Each row is a point on a landscape with many peaks, with its height.
From any point a climber takes the steepest step (rise divided by distance) to one of its 2 nearest points. It stops when none of these is higher. Distance is the straight distance between rows; heights are no part of it.
vurof: .01	.00	.11	.25	-.37	.26	-.12	.00	.07	.27	.08	.12	-.31	-.15	.03	-.01	.15	-.01	.31	-.02	-.06	-.39	-.03	.06	.01	.07	-.17	-.08  h=38.3
Bofod: -.31	-.11	.05	.03	-.05	.19	.12	.16	.19	.08	-.05	.32	.12	-.24	.13	.36	-.11	-.12	.30	-.41	-.26	-.54	-.29	-.01	-.05	.01	-.10	-.22  h=13.6
zod: .00	.20	-.25	-.01	.01	-.25	-.35	.24	.21	-.01	.07	-.07	-.02	.41	.27	-.16	.13	-.16	.10	.15	.49	.26	-.50	-.34	-.18	-.07	-.28	-.11  h=16.7
zabip: .12	.22	-.21	-.02	-.04	-.47	-.19	-.11	-.38	-.38	.04	.05	-.05	-.14	-.17	.23	.05	.06	-.12	.23	.15	-.07	.19	.14	.00	-.05	-.03	.18  h=48.9
sibo: .44	.33	-.62	.14	-.21	-.06	-.02	-.15	-.14	-.39	-.44	-.14	.19	-.19	-.28	.12	-.23	.06	-.03	.21	-.19	-.08	.08	-.01	.05	.12	.37	.01  h=13.8
gef: .06	.13	-.47	-.29	.15	.40	.09	.58	-.15	.11	-.24	-.45	.51	.36	.07	-.24	.34	.22	-.25	-.06	-.17	.14	.18	-.14	.12	-.15	-.04	-.06  h=19.1
zev: .14	.19	.20	-.10	-.31	.16	-.31	-.05	-.15	.05	.14	-.05	-.05	.10	.21	.00	.36	.16	.10	-.35	.17	-.14	-.13	-.06	-.01	-.07	-.03	.37  h=29.2
mubur: -.11	.10	-.54	-.11	.27	.00	.12	.33	.31	.28	-.08	.01	.11	.63	.40	-.02	-.13	-.27	.00	.23	.04	.05	-.18	-.37	-.16	-.04	-.24	-.06  h=24.1
Goz: -.25	-.15	.68	-.01	-.05	.13	-.13	.09	-.18	.15	.03	-.26	.04	.09	-.02	-.18	.18	-.05	-.01	-.09	.02	-.15	.07	-.02	.10	-.29	-.22	.19  h=36.3
Tevep: -.30	.00	.60	-.21	.06	-.04	-.40	.13	-.29	.12	.00	-.07	-.21	.19	-.07	-.16	.18	.02	-.38	.12	.11	-.37	-.43	-.21	.05	-.17	.04	.03  h=29.1
Gam: -.20	.24	.38	-.07	-.13	-.04	.19	-.23	.18	-.07	.34	-.02	.15	-.24	-.22	-.01	.01	.08	.13	-.09	-.17	-.01	.07	.32	.21	.11	.10	.26  h=31.2
Bovop: -.07	-.16	.27	-.39	-.15	.37	-.15	.19	-.03	.08	.06	.06	.10	-.20	.23	.06	-.23	-.01	-.18	-.04	-.09	.07	-.51	.17	-.03	-.23	.23	-.07  h=14.2
kabel: .08	-.13	.09	.24	-.27	-.14	-.12	.15	-.14	-.32	-.14	.04	-.12	-.05	-.09	.02	.16	-.01	.23	.14	.01	.00	.13	.25	-.17	.01	-.09	.10  h=44.5
zabuf: -.03	.20	.25	-.41	-.01	-.33	-.07	-.31	-.17	-.02	.17	.13	.05	-.30	-.07	-.08	-.17	-.02	-.17	-.03	-.10	-.32	.21	.12	.14	.20	-.06	.19  h=46.4
meri: .26	.18	-.34	.01	-.07	-.04	-.18	-.17	-.05	.34	.01	-.11	.05	.54	.28	-.15	.24	.04	.15	.13	.17	-.05	-.19	-.28	-.43	-.07	-.21	-.05  h=69.2
Zuvum: -.14	-.21	-.52	.20	.31	.37	-.14	.14	.23	-.19	-.19	.18	-.18	.06	.23	-.08	-.40	-.01	-.23	.24	-.20	.19	-.05	-.18	.05	-.27	.10	-.10  h=60.1
Keru: -.41	-.05	.54	-.21	.09	.15	.46	.14	-.03	.28	-.16	.26	.06	-.04	-.17	.07	.02	-.27	-.10	-.58	-.24	-.29	.17	-.02	.05	.45	.32	-.19  h=14.0
mep: -.08	-.13	.22	-.03	.52	-.26	-.11	.11	-.09	.37	.42	.02	-.12	.16	-.11	.19	-.02	-.06	.05	.10	.36	.33	.08	-.16	-.16	-.28	-.07	.13  h=40.4
zula: -.42	.05	-.10	-.27	-.13	-.10	.29	-.18	.05	-.36	-.05	.12	.22	-.38	.09	.04	-.07	.04	.11	-.44	-.07	-.20	.07	.24	-.09	.09	.20	.14  h=48.8
gusob: -.67	.06	-.03	-.18	-.02	-.22	.39	-.36	.17	-.17	.21	-.10	.38	-.28	.00	-.02	-.07	-.05	.28	-.30	-.17	-.21	-.03	.09	-.06	.36	.13	.11  h=39.7
duv: -.15	-.22	-.12	.21	-.18	-.12	-.03	.10	-.18	-.01	.10	.11	-.33	-.18	-.25	-.31	-.04	-.05	.03	.12	.27	.01	-.16	.10	.31	-.09	-.08	.10  h=23.3
gifi: -.02	-.09	-.52	-.10	.22	.32	-.10	.34	.30	.40	-.12	.00	.09	.34	.25	.24	-.21	-.19	-.01	.27	-.13	.01	-.11	-.33	-.17	-.25	.06	-.12  h=25.9
Kop: .21	-.10	-.21	-.21	.21	.53	-.19	.27	.31	.36	-.32	-.04	.17	.25	.19	.44	-.18	.08	.07	.14	-.26	-.13	-.06	-.07	-.29	-.27	.14	-.30  h=28.2
roso: -.01	.02	.14	-.15	-.18	.03	-.09	-.14	.02	.07	.27	.07	.09	-.15	-.11	.19	-.09	.04	.19	.22	-.12	.14	-.25	.32	.04	.00	.17	.21  h=24.0
fupun: .05	.06	.76	-.12	.09	.11	.07	-.22	-.08	.11	.11	.27	-.07	-.35	-.04	.17	-.08	.16	.07	.01	-.30	-.16	.08	.13	-.02	.30	.47	-.11  h=7.8
Pebe: .00	-.19	.41	.31	-.09	-.05	-.09	.06	-.23	-.03	.00	-.04	-.09	-.05	-.22	-.06	.12	.10	.29	.01	.08	-.04	.15	.11	.00	-.30	-.30	.08  h=39.8
Dez: .51	.08	-.66	.11	-.09	.10	.05	.07	.20	-.23	-.35	-.03	.36	-.03	-.14	.20	-.05	-.02	-.14	.05	-.31	.24	.19	-.07	-.01	.12	.26	.02  h=17.3
gapug: .03	-.01	.38	-.21	-.13	.11	.04	-.14	.06	-.07	.04	.34	-.01	-.49	.17	.25	-.35	.11	.02	-.10	-.38	-.10	-.14	.14	.07	.17	.26	-.18  h=13.1
pudod: -.28	-.14	.09	.03	-.15	-.31	.13	-.04	.01	-.07	.13	-.02	-.02	-.33	-.09	-.03	.05	-.05	.37	-.31	-.02	-.22	.07	.13	-.07	.32	-.29	.01  h=38.2
Boni: -.08	.03	-.64	.31	.18	.00	.27	.25	.32	.00	-.17	-.09	-.02	.52	.00	-.22	.10	-.12	-.03	.37	.31	.45	.13	-.33	-.07	.25	.04	-.19  h=60.4
deg: .20	.08	-.62	.10	-.32	.26	.16	.35	.11	.12	-.22	-.31	.20	.34	-.10	.05	.22	-.17	.06	.19	.06	.24	.00	-.10	-.21	-.03	.25	-.12  h=46.0
zudo: .40	-.13	-.12	.22	.01	-.31	.04	-.09	-.40	-.03	-.01	-.10	-.19	-.07	-.32	-.18	-.01	.10	-.10	.13	.33	.52	.09	.01	.20	-.10	.01	-.19  h=50.3
tos: -.02	.03	-.50	.36	.07	-.09	.11	.10	.29	-.34	-.15	.18	-.18	.24	-.04	-.10	-.07	.07	-.15	.26	.36	.59	-.20	-.14	.01	.13	.14	-.22  h=56.3
nomi: .16	-.09	-.42	.32	-.40	.31	-.04	.26	.03	-.34	-.36	-.05	.21	-.16	-.09	-.07	-.04	-.21	.09	-.27	-.13	.03	-.06	.13	.03	-.15	.08	-.09  h=82.8
rimus: .08	.15	-.12	.05	-.13	.45	-.09	.01	.24	.16	-.18	-.11	-.28	.15	.52	.23	-.08	.18	.35	-.28	-.29	-.21	-.10	.18	-.06	-.06	.22	.02  h=38.1
gedus: .17	-.03	-.09	.01	.17	-.20	-.08	-.15	-.09	.23	.46	.31	-.03	.08	.04	.12	-.15	-.01	.08	.13	.35	.29	-.02	-.12	-.36	-.16	.05	-.10  h=34.4
moru: -.04	-.11	-.38	.13	-.05	.00	-.14	.16	.13	-.48	-.27	.12	.22	-.33	-.15	.05	-.34	-.11	.00	-.09	-.23	-.08	-.07	.22	.07	-.31	.05	.02  h=69.0
Ledat: -.17	-.11	-.43	.27	.15	.14	.03	.03	.33	.18	.05	.17	-.10	.38	.12	-.08	-.01	-.12	.16	.38	.34	.29	-.02	-.37	-.11	-.02	-.05	-.10  h=56.0
bude: .18	.01	-.43	.27	-.28	.26	-.20	.15	.06	-.03	-.21	.09	.02	.40	.14	-.08	.26	.00	-.11	.26	.10	-.15	-.24	-.14	-.03	-.17	-.09	.09  h=39.1
Saf: -.06	-.21	.37	-.21	.52	-.24	-.02	-.07	-.24	.14	.24	.15	-.09	.00	-.08	.13	-.20	-.02	-.30	.24	.25	.22	.25	-.24	-.13	-.03	.22	.21  h=45.5
dimu: .19	-.32	.35	-.02	.05	-.21	-.21	.16	-.10	.01	.16	-.09	-.16	.09	-.08	-.35	.09	.11	-.07	.10	.28	.34	-.14	.09	.14	-.17	-.34	.13  h=61.9
Dek: .39	-.12	-.08	.13	-.05	-.08	-.16	.07	-.15	.33	.09	-.12	-.16	.37	.15	-.19	.15	.10	.16	.21	.29	.12	-.18	.00	-.25	-.10	-.29	.00  h=84.8
sel: -.04	-.22	-.07	-.23	-.01	.16	-.23	.25	.12	-.25	.06	.04	.11	-.17	.21	.05	-.14	-.10	-.11	.31	.00	.31	-.38	.13	.07	-.20	.09	.03  h=11.1
sifis: .21	-.17	-.26	.29	-.28	-.20	-.05	.05	.01	-.33	-.34	.22	-.05	-.08	-.24	-.08	-.19	.10	-.04	.41	.19	.11	-.03	.04	.22	.11	-.02	-.04  h=30.9
Gav: .20	-.03	-.02	.43	-.59	.07	.11	.19	-.12	-.15	-.23	.00	.19	-.03	-.21	-.10	.06	-.13	.11	-.24	.12	-.06	-.19	.21	.11	.14	.07	-.12  h=61.2
mor: -.14	-.14	-.02	.16	.25	.18	-.14	.02	.12	.26	.19	.28	-.23	.21	.12	.14	-.18	-.10	.09	.48	.20	.31	-.34	-.39	-.13	-.12	.11	-.24  h=50.5
torer: .01	.28	-.49	.03	-.08	.22	-.31	-.03	.11	.02	-.28	-.17	.09	.35	.19	-.08	.34	-.08	-.09	.41	.04	-.13	-.40	-.48	-.04	-.22	-.10	-.05  h=35.0
sariv: -.10	.33	-.65	-.42	.24	.17	.10	.30	-.06	.19	-.29	-.42	.59	.45	.26	-.25	.22	.21	-.17	.11	-.01	.06	-.02	-.40	.12	-.26	-.15	-.09  h=21.0
losi: -.31	-.02	-.17	-.08	-.05	-.16	.14	-.11	.44	-.17	.02	.14	-.19	-.30	.13	.36	-.26	.07	.44	-.54	-.31	-.05	-.13	.04	.14	.24	-.12	-.40  h=5.1
nupit: .09	-.01	-.32	-.13	.01	.54	-.24	.05	.21	.23	-.38	-.29	.08	-.05	.25	-.18	.03	.14	-.18	-.18	-.34	-.43	-.25	.02	.00	-.33	-.19	-.24  h=28.3
Mubi: -.02	-.13	.44	.05	-.06	-.08	.09	-.12	-.06	.14	.11	.05	-.29	-.41	.09	.03	.00	.11	.35	-.05	-.10	-.25	.10	.24	.00	.16	-.14	-.01  h=49.4
ramed: .11	.18	-.29	-.05	.11	.74	-.11	-.02	.36	.26	-.32	-.44	.20	.04	.25	-.21	.21	.26	-.02	-.34	-.33	-.25	.22	.16	.10	-.36	-.16	-.16  h=25.3
boro: -.26	-.23	.17	.06	-.26	.01	-.09	.16	-.12	-.26	-.05	.28	-.01	-.06	.13	.03	-.14	-.03	.09	.01	.08	-.07	-.06	.14	-.18	-.18	.05	.11  h=50.8
tamov: .31	.21	.20	.24	-.20	-.35	.24	-.16	-.20	-.22	.09	-.14	.00	-.35	-.39	.00	.21	-.02	-.03	-.20	.10	.11	.15	.31	.26	.26	.11	-.14  h=46.6
denu: -.08	-.01	.01	.18	.11	-.22	-.17	.17	.02	-.16	.13	.04	-.11	.44	.20	-.03	.10	-.10	.07	.12	.54	.54	-.36	-.17	-.04	-.03	-.13	.16  h=19.2
Dusof: -.06	-.24	-.25	.18	.21	.21	-.29	.03	.21	-.12	.11	.32	-.31	.00	.03	.03	-.29	-.03	-.11	.40	.04	.22	-.12	-.31	-.03	-.04	.19	-.03  h=56.1
zar: .22	.07	-.50	-.01	-.19	-.05	-.10	.05	-.20	-.33	.00	.02	-.11	-.28	-.05	.16	.02	.01	-.04	.13	.16	.15	.22	.05	-.02	.01	.22	.15  h=59.7
bav: -.29	.08	.46	-.14	-.03	.01	.33	-.23	.35	.25	.25	.09	-.01	-.02	-.14	.11	-.10	.04	-.04	-.44	-.22	-.12	.12	.33	.15	.21	.08	.15  h=37.6
tive: .38	-.06	-.62	-.01	.04	.29	.19	.35	.20	.00	-.32	-.06	.34	.15	-.05	.02	.15	.14	-.26	.05	-.41	.00	.34	.15	.15	.13	-.06	.09  h=19.9
Dirab: -.29	-.16	.54	-.14	.35	-.09	.21	-.32	.04	-.02	.11	-.13	.00	-.28	-.39	-.28	-.15	-.07	-.38	-.05	-.13	-.15	.51	-.16	-.01	-.26	-.17	.04  h=32.0
devoz: .37	.21	-.22	.13	-.39	.29	-.12	-.04	.22	.10	-.18	-.14	-.19	.26	.27	-.03	.13	.18	.34	-.07	-.28	-.10	.02	.21	-.04	.24	.04	.01  h=46.9
kagik: .15	.16	-.16	-.21	-.14	.22	-.35	-.09	-.02	.34	-.07	.02	-.10	.40	.41	.20	.02	.00	.06	.07	.04	-.12	-.39	-.27	-.35	-.10	-.05	-.18  h=54.8
lun: .05	.16	.16	-.01	.31	-.44	-.02	-.18	-.40	-.41	-.05	-.18	.04	.03	-.30	-.44	-.07	.15	-.37	.03	.32	.08	.36	-.17	.34	-.10	-.01	.23  h=69.3
lagur: .42	.12	-.23	.24	-.30	-.11	.02	-.12	-.05	-.10	.13	-.02	-.18	-.24	-.35	-.10	.07	.03	.08	-.10	-.10	.13	.06	.30	.00	.22	.07	-.11  h=34.1
sut: .22	-.08	-.05	-.08	-.18	.40	-.11	-.10	.12	-.05	.04	.38	-.08	-.32	.24	.24	-.18	.07	-.02	.00	-.26	-.01	-.09	.10	.00	-.12	.00	-.33  h=7.5
Ruf: .21	-.11	.18	.07	-.06	-.19	-.17	-.25	-.09	.01	.20	.06	-.23	-.42	-.16	-.12	-.19	.10	.20	.22	-.14	-.01	.12	.08	-.03	.06	-.18	-.11  h=59.9
nur: .08	.09	.33	-.25	-.08	.43	-.24	.18	-.22	.13	-.18	.02	-.03	-.08	.27	.15	-.07	-.02	-.09	-.51	-.35	-.37	-.51	-.02	-.07	.01	.30	-.21  h=29.0
molu: .02	.07	.30	.07	-.04	-.20	.12	-.03	-.21	-.32	.22	-.07	.07	-.25	-.33	-.07	.26	-.13	-.15	.02	.07	.16	.35	.18	.25	-.08	-.12	.14  h=61.3
kifo: -.05	-.12	-.12	.07	-.31	.37	-.31	.17	-.04	-.05	-.17	.17	-.09	.15	.18	.03	-.05	.00	-.02	-.04	.00	-.23	-.23	-.03	-.14	-.31	.00	-.01  h=44.3
Pinar: -.47	.13	.39	-.12	.15	-.06	.37	-.48	.06	.03	.26	.05	-.01	-.35	-.14	-.05	-.04	-.23	-.19	-.31	-.27	-.29	.24	-.14	-.01	.29	.10	.01  h=24.6
mul: .03	-.23	.08	.16	-.04	-.29	-.13	.00	.04	-.32	-.12	.21	-.13	-.01	-.05	-.14	-.16	.23	-.01	.32	.42	.41	.04	-.06	.13	.09	-.04	.13  h=27.8
gidev: -.19	.55	.12	-.17	.05	-.45	.28	-.40	-.16	-.29	.00	-.22	.05	-.14	.04	.02	.07	.02	.19	-.29	-.04	-.38	.18	.16	.40	.38	.05	.29  h=39.6
keku: -.18	-.09	.27	-.23	.14	-.05	-.16	.21	-.02	.07	.23	.14	.00	.27	.23	.06	.08	-.15	-.23	.17	.45	.48	-.24	-.19	-.03	-.04	-.03	.07  h=22.0
Nisiv: .06	.32	-.11	-.30	-.12	-.27	-.07	-.28	-.09	-.33	.01	.14	-.06	-.42	.07	.08	-.32	.09	.06	-.17	-.33	-.29	.04	.19	.04	.26	.03	.01  h=53.2
neno: .20	-.06	.36	-.09	.09	-.07	-.33	.02	-.25	.25	.14	-.30	-.05	.22	.06	-.13	.21	.24	.02	.01	.29	.03	-.20	-.17	-.15	-.30	-.28	.08  h=70.6
Nokop: -.42	-.31	.61	-.06	.02	-.05	.21	.09	-.11	.23	.13	.30	.13	-.03	.01	-.13	.04	-.08	-.07	-.23	.05	-.40	-.14	-.04	-.15	.11	-.09	-.11  h=21.9
Zemar: .06	-.26	-.62	.17	.01	.27	-.07	.13	.16	-.37	-.36	.08	.03	-.15	.07	-.18	-.26	-.08	-.24	.20	-.23	.10	.03	.12	.12	-.23	-.07	-.09  h=63.2
Tove: -.09	-.20	.49	-.22	.26	-.03	.03	.01	-.32	.24	.27	.13	-.07	-.17	-.08	.02	-.12	-.10	-.33	.05	-.07	-.10	.16	.07	-.03	.03	.21	.18  h=51.8
Taf: -.18	-.27	.81	-.08	.26	.16	.07	.02	-.05	.07	.09	-.14	-.12	.03	-.23	-.23	-.12	.03	-.28	-.03	-.04	.17	.25	-.09	-.05	-.31	-.13	.03  h=33.7
pep: -.09	-.05	-.02	-.07	-.41	.16	.07	-.02	.16	-.05	-.01	.01	.01	-.33	-.01	.03	-.17	.05	.39	-.14	-.19	-.08	-.22	.38	.12	.04	.09	.05  h=17.0
zef: .08	.12	.37	-.06	.13	.09	.04	-.14	.02	.02	.40	.25	-.05	-.03	.19	.41	.13	.09	-.08	-.28	-.06	.07	.27	.06	-.15	.05	.16	.25  h=24.2
Lut: -.31	-.07	.37	-.06	-.28	.02	-.40	.09	-.24	-.04	-.05	-.03	-.22	.21	-.04	-.23	.14	-.02	-.13	.04	.24	-.06	-.29	.02	.05	-.27	-.12	.11  h=32.5
Sotun: .33	-.26	-.18	.45	-.21	.08	.15	.22	.12	.13	-.36	-.07	.04	.29	-.19	-.20	.15	-.05	-.31	.43	.02	.17	.03	-.16	.06	.26	.06	-.15  h=31.4
tofur: -.01	-.36	.17	-.04	.09	.07	-.11	.11	-.18	.34	.16	.29	-.22	-.10	-.11	.03	-.28	-.01	-.14	.27	-.05	-.11	-.14	.08	-.02	.04	.25	-.03  h=60.5
ribek: .24	.01	-.45	.33	-.25	-.08	.00	.24	-.17	.08	-.03	-.21	-.04	.31	-.20	.08	.15	-.13	.14	.19	.39	.41	-.03	-.04	-.16	-.05	.16	-.08  h=55.3
vogu: -.42	.33	.04	-.07	.15	-.41	.47	-.40	.18	-.15	-.02	-.25	-.02	-.14	.06	.06	.21	-.24	.06	-.38	-.12	-.16	.38	.15	.28	.27	.04	.24  h=33.6
pomi: -.44	.16	.30	-.25	.17	.09	.59	-.29	.16	.16	-.05	.06	.11	-.14	-.14	.16	-.12	-.49	-.14	-.37	-.38	-.28	.19	-.09	.04	.45	.33	-.17  h=18.9
Soka: -.40	.14	.05	-.11	.39	-.38	.44	-.64	.33	.11	-.01	-.38	.07	-.03	-.12	.08	.24	-.22	-.01	-.36	-.10	-.25	.43	-.12	.06	.49	-.26	.07  h=27.7
Tudu: -.54	-.29	.42	.04	.17	-.28	.22	.00	.08	.00	.24	.17	.08	-.09	-.24	-.14	-.02	-.17	-.20	-.05	.11	-.29	.03	.16	.06	-.04	-.28	.06  h=19.3
lub: -.20	.00	-.22	.14	-.17	.05	.04	-.02	.46	-.11	-.06	.29	-.12	-.36	-.02	.33	-.15	-.06	.37	-.34	-.36	-.47	.02	.09	-.02	.12	-.10	-.17  h=9.5
fup: .35	.21	-.36	.00	-.23	.19	-.05	.01	.08	.19	-.15	-.15	.11	.48	.39	-.08	.31	.05	.20	.01	-.11	-.02	.09	-.12	-.35	.21	-.16	.11  h=57.5
lepuv: -.04	.06	-.64	-.14	.16	.21	.17	.35	.14	.27	-.14	-.05	.36	.61	.31	-.17	.15	.00	-.12	.24	-.16	.07	-.05	-.19	.05	-.12	-.16	.06  h=22.7
Pozut: .19	.23	.13	.17	-.51	.14	-.02	.05	-.09	-.15	.00	-.06	-.04	.09	.01	-.08	.38	.07	.22	-.49	.08	-.04	-.20	.21	.16	.17	.03	.18  h=41.5
boke: .19	.11	.21	-.26	.01	.23	-.38	.15	-.20	.30	-.01	.07	-.08	.23	.21	.36	.02	.01	-.08	-.13	-.06	-.18	-.39	-.22	-.20	.01	.27	-.09  h=41.6
lezam: .40	.16	.24	-.04	.42	-.31	.14	-.29	-.26	-.02	.31	-.07	.05	-.16	-.20	.24	.06	.22	-.07	.08	-.06	.18	.23	.15	.08	-.25	-.29	.15  h=15.6
Rezup: .03	.15	-.52	-.21	.13	.47	-.24	-.02	.15	.19	-.35	-.21	.18	.30	.26	.00	.16	.09	-.27	.22	-.25	-.29	-.29	-.25	.03	-.42	-.11	-.06  h=31.3
Sepan: -.29	.21	.40	-.09	.29	-.19	.27	-.46	-.11	-.11	.22	-.15	.10	-.35	-.26	-.18	.00	-.19	.00	-.22	-.09	-.33	.50	-.15	.04	.03	-.28	.08  h=29.3
pob: .05	.55	.21	.04	.01	-.40	.37	-.35	-.11	-.20	-.08	-.26	.06	-.21	-.28	-.01	.23	.21	.06	-.16	-.08	-.03	.31	.27	.38	.22	.19	.04  h=48.4
vegi: -.24	-.24	.19	.04	-.13	.07	-.05	.21	.08	.28	.05	.38	.07	-.09	-.04	.13	-.09	.03	.02	-.25	.03	-.59	-.42	.15	.00	.03	-.08	-.08  h=17.8
kuve: .05	.06	.33	-.10	.10	.15	-.17	.12	-.12	.23	.34	.15	-.02	.18	.26	.42	.19	-.05	.12	-.11	.10	.09	.00	-.12	-.33	.04	.19	.02  h=31.0
ruku: .17	-.17	-.59	-.05	.11	.37	.04	.26	.27	.09	-.28	.07	.39	.23	.34	.00	-.05	.08	-.19	.20	-.25	.08	.09	.08	-.01	-.21	-.21	.03  h=21.4
Mugam: .32	-.02	-.84	.05	-.03	-.12	.06	.03	-.10	-.07	-.16	.08	.03	-.02	.01	.08	-.14	-.06	-.03	.28	.28	.30	.09	-.20	-.06	.07	.12	-.01  h=49.2
segep: -.12	-.08	.63	-.13	.16	-.05	.24	-.15	.03	.36	.15	-.15	.01	-.10	-.24	.03	.00	.02	-.11	-.24	-.10	-.22	.33	.17	-.08	.06	.08	.16  h=44.2
Zub: .19	.05	.28	-.22	.13	-.32	-.19	-.22	-.40	-.10	.16	-.03	-.08	-.37	-.08	-.21	-.18	.09	-.11	.25	.07	-.02	.29	-.03	.12	.01	-.24	.15  h=52.5
gumi: .46	.42	-.27	.09	-.26	-.26	-.14	-.13	-.27	-.33	-.20	-.24	.14	-.23	-.23	.00	-.01	.15	-.07	.10	.08	-.34	.01	-.04	.14	.38	.33	-.10  h=9.8
zunak: -.04	-.23	.12	-.07	.05	-.14	-.07	-.05	-.09	-.05	.16	.35	-.05	.16	.14	.05	-.12	.05	-.28	.34	.26	.36	-.10	.06	.04	-.06	-.03	.24  h=24.9
bizo: -.57	-.01	.43	-.23	.24	-.19	.50	-.07	.33	-.06	.17	.01	.01	-.04	.27	.23	.02	-.11	.07	-.52	-.30	-.20	-.10	.12	-.05	.48	.15	-.16  h=19.4
Vune: .18	-.29	.13	.12	.02	.00	-.21	-.07	-.16	.29	.21	.04	-.26	.02	.04	-.09	-.15	.00	.07	.32	-.07	-.03	-.08	.12	-.33	-.10	-.13	-.04  h=70.5
zalo: .42	-.23	.05	.15	.29	-.24	.00	.13	-.16	-.02	.12	-.08	-.09	.13	-.17	-.29	.03	.20	.06	.07	.36	.52	-.02	-.09	.17	-.28	-.38	-.25  h=57.1
fom: -.14	-.01	.44	-.26	-.12	.40	-.02	.08	.05	.13	.13	.10	-.04	-.19	.26	.12	-.11	.01	.00	-.42	-.30	-.13	-.18	.16	-.03	.12	.35	.00  h=20.2
rimar: -.33	-.10	.70	-.08	-.03	.14	-.13	.23	-.14	.23	.05	.06	-.09	.06	-.26	-.13	.05	-.07	-.21	-.16	.03	-.45	-.35	-.05	-.02	.02	.11	-.28  h=25.6
koga: -.56	-.09	.32	-.07	.42	-.22	.54	-.42	.40	.25	.12	-.20	.01	.03	.18	.09	.15	-.19	.10	-.36	-.26	-.05	.16	-.13	.10	.53	.00	-.10  h=22.8
tik: -.02	.00	.17	-.02	.47	-.32	-.07	-.16	-.18	-.34	.08	-.16	-.10	.08	-.32	-.23	-.12	.18	-.14	.18	.34	.58	.18	-.22	.22	-.04	.04	.12  h=75.0
gufo: .19	.20	-.41	-.02	-.29	-.19	.08	-.22	.08	-.17	-.06	.00	-.25	-.27	-.03	.01	-.22	-.01	.22	-.16	-.35	-.10	.12	.46	-.01	.29	-.03	-.12  h=41.9
Sivon: -.07	-.25	-.02	.22	-.20	-.40	.10	.17	-.17	-.06	.09	.07	-.01	-.43	-.37	-.13	.06	-.09	.17	-.11	.18	-.17	.09	.20	.20	.10	-.13	.00  h=28.9
sudu: -.03	.22	.23	.02	.34	-.33	.08	-.11	-.30	-.46	-.16	-.44	.25	-.16	-.46	-.38	.01	.12	-.17	-.04	.15	-.31	.50	-.20	.27	-.15	-.20	.06  h=65.7
zezu: -.24	-.09	.52	-.03	.33	.11	-.07	.04	-.09	.27	.03	-.05	-.04	.38	.21	-.05	.18	.02	-.26	.21	.46	.14	-.28	-.26	.11	-.28	-.02	.25  h=19.6
Vekiv: .13	-.03	-.41	.58	.05	-.20	.19	.20	.13	.09	-.19	-.24	-.07	.39	-.17	-.20	.09	-.07	.23	.38	.42	.42	.14	-.23	-.20	-.03	.06	-.24  h=65.5
Fuzan: .34	-.08	-.37	.27	-.31	.19	-.04	.09	.09	-.10	-.14	.21	.02	.08	-.04	-.04	.10	.00	.03	.35	-.04	.15	-.01	-.04	-.02	.10	-.12	-.11  h=34.9
Vimen: .19	-.02	-.41	.14	.10	-.44	.07	-.04	-.25	-.03	-.06	-.08	-.20	-.01	-.10	-.07	-.12	.02	.08	.45	.51	.48	.17	-.18	.06	.01	.07	-.08  h=42.5
femi: .45	.15	.05	.13	-.07	-.22	.05	-.13	-.04	-.05	.20	-.10	-.05	.09	.06	.24	.21	.15	.41	.06	.04	.36	.08	.27	-.12	.05	-.07	-.01  h=14.1
forob: .24	.17	.27	-.08	.17	-.22	.02	-.20	-.11	-.02	.37	-.10	-.14	.05	-.01	.32	.23	.13	.14	-.19	-.04	.30	.41	.20	-.07	-.06	-.09	.26  h=19.0
binud: -.36	-.02	-.16	.04	-.33	-.12	.07	.04	-.15	-.58	-.21	.12	.19	-.27	-.14	.01	-.17	-.14	.10	-.16	.02	-.09	.04	.17	-.10	-.11	.05	.04  h=59.4
gof: .03	-.08	.29	-.06	.28	-.15	.00	-.02	-.08	-.17	.18	-.15	.13	.03	-.32	-.14	.01	-.07	-.25	.10	.14	.43	.37	-.05	.15	-.24	-.15	.38  h=68.7
Piv: .16	.00	-.46	-.08	.04	.49	-.17	.09	.31	.16	-.14	-.13	.04	.01	.39	.29	-.10	.08	.15	-.11	-.36	.01	.05	.11	-.26	-.15	.07	.05  h=32.3

Call two points neighbours if one is among the 2 nearest of the other. Go from one point of each pair to the other, from neighbour to neighbour, staying as high as possible. Name the lowest point that can't be avoided.
pob / Ruf => lagur
Nisiv / Ruf => zabuf
Vekiv / nomi => mor
tik / pob => tamov

For each start below, name the point where the climber stops.
sibo => Dek
sariv => Dek
gef => Dek
